Points, in no order, along strands that fork, close into loops and pass close to each other.
(in the rows, 128 means zero)
Points whose rows are less than 97 apart are linked; no others are. Some points are linked to none.
fir: [100 144 117 191 111 169 102 134 134 130 113  97 103 159 173 119 146 156
 152 133]
Komim: [147 141 143 137 150 201 144 120 136 161 148 133  92  99 181 120 107 153
 123 111]
gamo: [172 105 135 110 121 134 133 168 117 153 122 138 127  79 120 151  89 147
 127  67]
duf: [106 142  63 145 131  90 101 106 114 108 112 151 135 175  45 140  92 137
 168 137]
vesuk: [110 206 132 180 146 171 103  67 142 114 106 146 114 150  80 178 119 130
 191 140]
Gevu: [135 149 108 128 130 140  74 178 169  85 122 139 121 135 103 117 136 106
 150 109]
Pinen: [102 169 139 114 164 146 166  73 155 120 174 179 113 136  95 132  92 167
 163 146]
seb: [110 102 130 113 128  52 178  77  98 141 138 147 165 104  71 170 117 149
 133 141]
tido: [106 149 161 110 141 116 106 131 183  63 141 130 140 153 132 104 182  98
 129 173]
dad: [126 112  75 165  99 145 114 123  60 168  89  91 107 157 112 131 109 136
 106 110]
Molu: [169 111 122 141 113 150  95 193 150 118 126 129 122 108 203  75 140 100
 117 114]
Ris: [125 184 104 167 141 169  77 108 134 122 109 143 113 140  80 159 105 126
 187 114]
Tilo: [130  98 101 127  93  94 145 165 105 141 118 124 130 133  65 126  99 160
 116  97]
nibal: [120 117  89  98 138  77  82 153 116  98 114 111 161 141 106 122 155  46
 124 143]
Periz: [119 135 202 106 152 102 153  87 159 108 153 133 155 100 160 158 170 121
 140 154]
tolak: [112 126 111 101 106 117 182 106 128 144 142 143  95 175  63  90  87 180
  74 142]
zuk: [129 130  89 115 166 151  94 105 117 136 114 125 111 169 105 115 113 104
 109 147]
reruk: [153  94  98 135  98  92 123 164  76 153 103 113 141 113  84 149 117 134
 120  78]
Terit: [182 134 139 115 137 160  84 172 169 108 134 143 119 100 179  94 139  91
 117 118]
kega: [ 88 102 149 166  92 101 185 132 105 157 133  98 127 135 115 153 127 207
 138 118]
fusu: [112  97  99 143  97 143 137 167 148 134 132  92 108 166 190  67 147 153
  86 157]
buze: [109  91 107 126 102 114 151 143 111 139 123  88 121 167 158  80 145 137
  75 160]
vuza: [123 152 161 115 153 154  99 113 176  91 141 130 115 144 155 106 165 108
 119 165]
lura: [180 112  97 101 135 146 122 132  83 171 114 126 104 119 101 113  93 108
  71 109]
rotef: [114 116 107 152  91 132 162  99  64 182 106  95 100 170  85 135 109 174
  89 116]
savo: [170  81 151  48 117  89 143 171 159 126 135 151 146 115 112 106  92 126
  77 128]
gimip: [101 121 188  94 125 134 223 123 153 151 176 164 144  87 153 170  93 175
 147 103]
fizav: [171 132 140 160 143 149 104 120 110 125 132 133 129 112 210  95 163  73
 121 137]
tun: [121 132  72 154 138 128  82 113  77 135  99 101 132 150 147 129 151  70
 132 143]
lef: [112 115 104 181 122 147 124  98  84 145 109  89 117 173 209 106 160 108
 115 163]
Pokav: [145 172 147 153 147 184 111 129 140 136 128 143 110  84 130 161 116 136
 170  89]
depi: [160 137 147 105 144  85  79 125 128 113 115 140 176  74 109 175 158  53
 147 128]
nuz: [109 124 108 126 118  79 184  75  84 147 142 150 131 143  50 144  89 173
 124 136]
Foza: [120 135  94 142 129 153  99 158 151 125 118 129 106 144 102 112 108 154
 136 109]
midu: [ 80 128 129 115 160 102 158  69 135 116 143 139 125 169  98 117 127 163
 128 172]
san: [ 78 124 125 151 140 120 140  87 125 128 126 116 125 170 116 133 137 165
 137 151]
Fov: [145  95  74 155  98 104  98 172  61 144  93  94 144 120 129 141 135  99
 125  93]
Sevo: [162 101 148 141 119 117 132 141  87 163 115 116 142  74 149 168 128 136
 139  89]
notof: [131 141  77 150 127 138  61 155  98 111  99 106 132 142 151 117 150  45
 137 122]
Tov: [ 99 136  53 155 138 125  72 107  88 127  82 106 134 175  92 152 126  80
 149 142]
simem: [108  93 110 124  83  85 159 130  96 140 120  93 122 172 101  99 135 144
  67 141]
Gutak: [152 129 135 109 142 189 147 135 160 158 147 139  85 113 171  92 105 168
  95 126]
Mapos: [125 128  97 128 127 127 133 140 136 131 130 143 112 143  77 117  89 168
 130 107]
bire: [ 85 131  83 148 110 132  95 154 136 100 108  85 117 192 181  76 155  87
 123 162]
Nozi: [166 115 108 119 134 142 149 103  61 187 117 122 110 100 107 146  99 128
  84 104]
Dazi: [ 95 114  64 117 130 123 115 116 109 129  97 105 113 212  98 101 112 106
  95 161]
bosaz: [157 128 172  83 151  87 106 128 155 101 129 154 174  81 115 162 143  92
 149 128]
dun: [ 94 144 162 151 130 146 175 123 140 140 157 144 124  97 122 162 109 189
 184  97]
vot: [136 135 119 123 160 118 102 102 114 134 123 138 139 107  99 159 136 108
 143 122]
rumug: [117 138 123 134  96 162 194 146 133 165 157 155  97 120  87 126  58 212
 122  83]
Fude: [110 138 117 125  95 151 200 132 144 159 152 138  85 151  92  97  76 213
  89 123]
Sez: [104  97 110 125 121  65 114 132 101 112 112  91 163 136 138 130 177  78
 128 154]
meso: [146 167  97 136 129 153  55 171 150  82 105 124 121 142 136 106 146  55
 137 119]
turu: [146 113 115 168 130 152 112 129 112 135 126 117 122 143 224  72 158  96
 105 153]
ner: [108 137 113 179 117 180 141 132 122 165 127 118  88 138 117 138  86 202
 156  94]
tuvun: [ 81 115  99 166 116 132 112 123 108 123 105  86 120 190 190  94 167 109
 120 170]
tagid: [107 150  86 140 144 113 129 108 138 103 131 167 121 165  57 122  90 173
 165 139]
Zakat: [144 104  60 170  96 135 106 153  55 155  95  90 119 147 145 117 121 110
 107 107]
mazis: [135 152 189 131 145 121 116  84 139  95 137 122 149 104 157 154 198  89
 140 167]
topa: [134  96 147 129 100 118 126 181 158 114 132 114 133 115 189  97 153 144
 119 121]
Pazad: [119 176 154 111 165 143 143  98 168 108 164 170 127 106 102 147 117 140
 163 120]
zaku: [123 119 206  95 124 126 186 129 163 141 155 151 155  67 175 169 105 157
 150 102]
zeda: [113 108 164 108 132  54 156 103 127 118 138 147 179  99  97 167 135 141
 157 138]
fulep: [110  91  85  99 104  63 148 119  83 134 113 106 145 164  69 116 135 111
  78 143]
sak: [172 108 185 127 117 107 113 139 120 121 118 131 168  67 202 156 158  94
 145 113]
losi: [121 123 125 163 106 121  99 157 115 120 119 105 140 116 148 142 162 130
 162 109]
Bini: [157 120  82  95 150 137 115 107  99 153 120 137 107 151  70 113  86 109
  83 122]
runuv: [ 71 106 114 169 106 111 147 116 103 144 117  93 122 175 118 131 140 181
 129 145]
guro: [111 190 190 166 134 151 123  71 141  87 129 113 136 132 121 163 198 106
 154 175]
Dit: [ 90 129 141 120 118  96 108 170 192  65 132 115 142 159 137  90 173 107
 131 155]
moz: [173 108 110 112 134 138 103 162 108 144 117 134 121 104 128 119 106 112
 106  95]
Feto: [ 99 117  61 147 125  83  99 129  90 126 103 111 154 151  60 147 128 109
 145 127]
rosak: [171  75 145  67 137 105 119 163 138 121 129 137 144 115 162 100 129  88
  85 140]
Lil: [ 98 122 173  93 129 125 237  91 132 161 175 158 133 107 132 152  96 176
 116 128]
vonem: [134 135 117 145 116 174 172 133 101 179 136 131  93 116  97 143  67 189
 128  76]
lut: [138 148 195 122 115 144 126 164 215  91 147 139 126 102 174 113 159 150
 146 124]
Gefi: [111 194 167 164 139 156 121  77 137 114 132 127 129 120 119 172 161 133
 178 144]
rif: [149 191 144 148 112 169  71 155 161  61 118 122 132 132 139 111 181  58
 141 142]
kez: [152 151 163 138 131 111  88 118 124  96 119 124 157  98 149 151 193  61
 146 146]
fameb: [ 99 111 167 149 103 126 185 139 133 151 144 118 128 100 144 152 123 197
 156 104]
Bupid: [168  96 176 105 106 129 132 175 171 123 134 135 149  82 215 114 127 143
 115 114]
bisag: [ 78  89 101 114 103  65 120 171 126  94 117  87 154 165 136 101 162  98
 120 148]
rumo: [107 133 119 196 106 164 115 133 113 151 114  97 105 145 145 144 125 183
 167 114]
mot: [116 109 169  66 152  81 186  98 161 113 165 165 148 125 114 122 117 145
 113 160]
kofen: [142 163 184 107 155 161 120 133 205  95 152 148 116 113 153 107 151 121
 131 143]
Tel: [161  94 116  76 148  93  94 148 120 118 119 131 152 117 122 119 137  57
 106 135]
Furo: [153 115 178  88 115 118 125 178 194  96 137 152 145  89 153 123 116 144
 135 108]
kibe: [149 197 130 179 129 189  70 134 138 112 110 135 112 113 110 155 134 121
 179  93]
moli: [ 96 159 143 108 183 135 148  61 166 105 158 162 107 167 104 118 121 145
 136 177]
domi: [144 149  81 118 165 184  70 120 136 118 107 133 102 170 137 100 115  79
 117 147]
bupak: [145 118 114 134 113 177 135 168 163 145 136 115  92 135 188  69 121 164
  83 137]
golu: [137 173 169  97 172 164 159  91 154 137 170 180 132  70 116 174 104 117
 165 111]
pogur: [ 87 108 101 115 115 109 106 172 158  86 125  96 136 176 159  76 165  99
 109 163]
sov: [149 105 129  64 123  99 168 145 152 125 148 165 124 128  65  95  78 149
  85 124]
mem: [185 125 178 149 129 131 104 139 122 119 129 139 152  74 217 122 164  75
 139 123]
vada: [136 120 107  73 131  96 179 101 121 140 150 159 113 153  53  98  77 151
  75 143]
pezas: [130 123 187  93 142  80 144 119 158 110 140 149 171  88 126 169 139 127
 154 135]
Pebot: [142 119 138 123 145 128 171  84  69 190 133 123 128  95 115 172 109 139
 110 114]
dutof: [162 152 150 137 157 189 117 112 120 149 135 138 106  87 167 142 125 117
 142 105]
votu: [157 140 184  86 154 143 152 128 157 137 153 167 144  59 143 172 104 123
 152  91]
Tuf: [142  98 144 128 134  98 147  98  82 168 124 116 155  71 132 183 139 126
 132 113]

A fork is a point with three links, a tip a point with one. Leave the first point through the second and follow the links. Name the first fork or tip that comes.
tagid; duf | meso
vonem; rumug | pogur
tuvun; lef | sak
Nozi; Pebot | lura
rotef; dad | Mapos

How many points has the smallest loop of links through each point below? Write 0 if it is on no loop.
Pebot | 7
Tov | 10
pezas | 6

Name the points in between on the shortest way along the links from the first point to the second, in order.
notof; rotef | meso > Gevu > Foza > Mapos > Tilo > reruk > Fov > Zakat > dad
Sevo; zuk | gamo > moz > lura > Bini
Bupid; mem | Furo > lut > kofen > vuza > tido > Dit > pogur > bire > tuvun > lef > turu > fizav
Gutak; seb | Komim > dutof > Pokav > kibe > Ris > vesuk > Gefi > guro > mazis > Periz > pezas > zeda
